A landscape with many valleys, sampled at points; each row gives a point and its height.
A ball rolls from a point to the lowest of its 4 nearest points, and stops where none of them is lower. Distance is the straight distance between rows; heights are no part of it.
Q113: [ 35  -3  11   6 -24 -17   7 -23   5]  height 3.46
Q184: [ 15   2  24  -7  20 -26 -23 -12 -12]  height 2.73
Q568: [40 13 31 17  3 33  6 10 26]  height 5.35
Q899: [-19 -12  -9   0 -12 -28  12 -12 -12]  height 5.87
Q87: [ 44  -2   8  11 -30  -3   7  -8  12]  height 2.84
Q785: [ 11   2  -4  14 -31  28  16  19  21]  height 3.05
Q311: [  1 -10  -5  -2 -21 -32   4 -24  -5]  height 8.32
Q322: [-14  -4 -14   8 -23  32  26  17  15]  height 1.72
Q427: [ 45   5  18  31 -18  21   7   8  26]  height 4.02
Q969: [-11  -2   6  -4  -5  28  11  13  10]  height 6.00
Q443: [-15   0  -7 -19  12  45  15  21   6]  height 5.10
Q437: [ 15  -8  -1  -7  -6 -44  -9 -26 -13]  height 5.27
Q446: [16 11 31 -3 11 33  3 10 10]  height 5.44
Q788: [ 15   5  23  -4   7 -20 -12 -12  -7]  height 2.38
Q83: [  7  -4   4  -4   8 -28 -20 -18 -15]  height 2.59
Q767: [ 23  -8 -12  13 -48 -10  20 -18  13]  height 3.68
Q63: [  5   2  23  -4  14  -4 -20  -3  -5]  height 2.02
Q901: [-23   8 -13  -3  35  -8 -31   8 -17]  height 1.99
Q650: [ -3  -7  -9   8 -28  -9  21 -11   9]  height 3.13
Q389: [-22 -10 -23  10 -31  -7  33  -8   6]  height 2.16
Q145: [-27   4 -20   1  24 -16 -14   4 -15]  height 1.49
Q539: [ 3  4 15 -3  7 -9 -9 -3 -3]  height 2.65
Q411: [ -4  -1   7   2 -12  20  12   6  15]  height 5.56
Q266: [-5 -3  9 -5 -7 -4  2  2 -1]  height 5.61
Q262: [ 50  -7  -4  23 -40  -7  14 -12  14]  height 2.48
Q314: [-35  -5 -27  -9  25   7   1  11 -17]  height 3.89
Q700: [-13  -9  -5  -6   2 -18  -4  -6  -3]  height 4.29
Q553: [  1  -3 -14  19 -38  19  27   9  19]  height 2.03
Q471: [-19  -6  -6   4 -17  -9  15  -5   0]  height 5.51
Q747: [-36 -12 -24   8 -12 -20  18 -12 -17]  height 4.39
Q339: [ 51   8   9  27 -26  13   9   6  26]  height 3.73
Q533: [  2  -8   2   1 -24 -13  11  -6   7]  height 5.34
Q440: [-32  -2 -21  -7  13  -3   2   8 -18]  height 3.28
Q141: [ 31   4  19   8 -12   1   3  -9  13]  height 3.27
Q733: [  0   4   2  -6  25 -20 -28  -3 -12]  height 1.11
Q576: [13  9 28 -4  7  7 -9 -2  7]  height 2.15
Q516: [-21  -3   1 -12  12  -2  -7   2  -4]  height 0.66
Q309: [ 15  10  42  -3  24  17 -12   3   3]  height 2.17
Q305: [ -3  -2   0   2 -20   5  13   3  13]  height 4.63
Q832: [ 20 -10  -2   5 -37 -21  16 -18   8]  height 6.23
Q888: [  8   9  19  -6  39  -8 -32   0 -14]  height 1.59
Q751: [-43   7 -38   9  19 -24 -12  -5 -23]  height 1.78
Q680: [ 32   0   3  16 -32   2  11  -2  23]  height 3.23
Q668: [-13   5   3  -7  43  -8 -33   3 -16]  height 1.43
Q837: [  7  -3  -9  -3   6 -51 -20 -27 -21]  height 3.53
Q399: [-15   1   0 -17  30  15 -13  13  -5]  height 1.92
Q391: [-25  -4  -5 -17  21   7  -6  11 -13]  height 2.50
Q375: [-10  -2  -6   4  -2 -35  -6 -17 -18]  height 6.62
Q723: [  0   2  -7   1  17 -40 -28 -14 -23]  height 1.69
Q904: [-30  -5 -17  -1   6 -20  -3  -3 -19]  height 2.52
Q315: [30  7 19 10 -9 16  8  1 19]  height 4.09
Q248: [-33 -12 -23  14 -26  -4  23  -2  -4]  height 2.95
Q962: [10  4 29 -6 14 15 -6  7  0]  height 0.49
Q344: [-37   8 -36 -16  42   8 -14  13 -22]  height 3.56
Q886: [-22 -11 -12   2 -19  17  27   9   5]  height 0.52
Q71: [-37  -3 -37  12  18 -37  -7 -13 -26]  height 1.91
Q368: [36 10 40 12  1 23 -3 -1 19]  height 6.01
Q961: [-18   4  -5 -24  23  31   5  21  -1]  height 2.93
Q762: [  8 -10 -12  20 -43   2  24   9  21]  height 2.34
Q823: [  5   9  28  -6  28   9 -16   1  -5]  height 1.74
Q436: [16 10  2  4 -7 52 12 26 27]  height 0.89
Q100: [-27  -2 -10  -7  15  -7 -12   3 -14]  height 1.96
Q185: [ 45 -10 -15  22 -48 -13  19 -13  17]  height 0.36
Q464: [ -6   7   8 -10  29  -2 -23  11 -11]  height 1.35
Q298: [ 22  -4  17  -5  -8 -19  -3 -15   2]  height 3.34
Q122: [ -7  -4   7 -20   5  42   7  19  11]  height 5.33
Q172: [ -7   4   4 -25  17  38   1  19   5]  height 3.87
Q720: [  2   4  -4   1 -16  43  22  18  25]  height 2.01
Q126: [ 22   8  18   9 -14  35  11  14  25]  height 3.51
Q468: [ -1   4   2  -4  30 -38 -37  -6 -15]  height 1.42
Q894: [ 29 -14  -2  -3 -27 -33   1 -31  -2]  height 5.60
Q992: [-20   1  -4 -15   7  33  17  12   6]  height 4.59
Q132: [-20   0 -26   3  16 -47 -17 -15 -22]  height 1.95
Q169: [-15  -6 -16  10 -30  20  34   5   8]  height 1.51
Q717: [ -5  11  15 -17  43  16 -25  12 -14]  height 2.29
Q157: [-12   4 -13   3  20 -26 -24  -2 -16]  height 1.31
Q895: [ -1  14  13 -15  50   9 -31  10 -14]  height 1.85
Q405: [ 3  3 18 -8  4 14 -2  2  4]  height 3.57
Q573: [-18  -2   0 -14   1  16   3   9  -8]  height 4.23
Q352: [ 11 -12 -19  16 -45 -12  31  -8  14]  height 2.57
Q691: [-20  16 -20 -27  54  24 -19  18 -11]  height 0.84

For each start below, name the point where the ball stops.
Q314 => Q516
Q969 => Q516
Q785 => Q886
Q266 => Q962
Q352 => Q886
Q533 => Q886
Q788 => Q962
Q339 => Q185
Q747 => Q733
Q141 => Q185

Call two points neighbours if one is among the 4 nearest of the other. Go from one point of each pair to the other, from neighbour to neighbour, staying as low as possible. Name the highest point that can't be avoided.
Q185 / Q516 => Q298
Q886 / Q436 => Q720
Q691 / Q962 => Q717
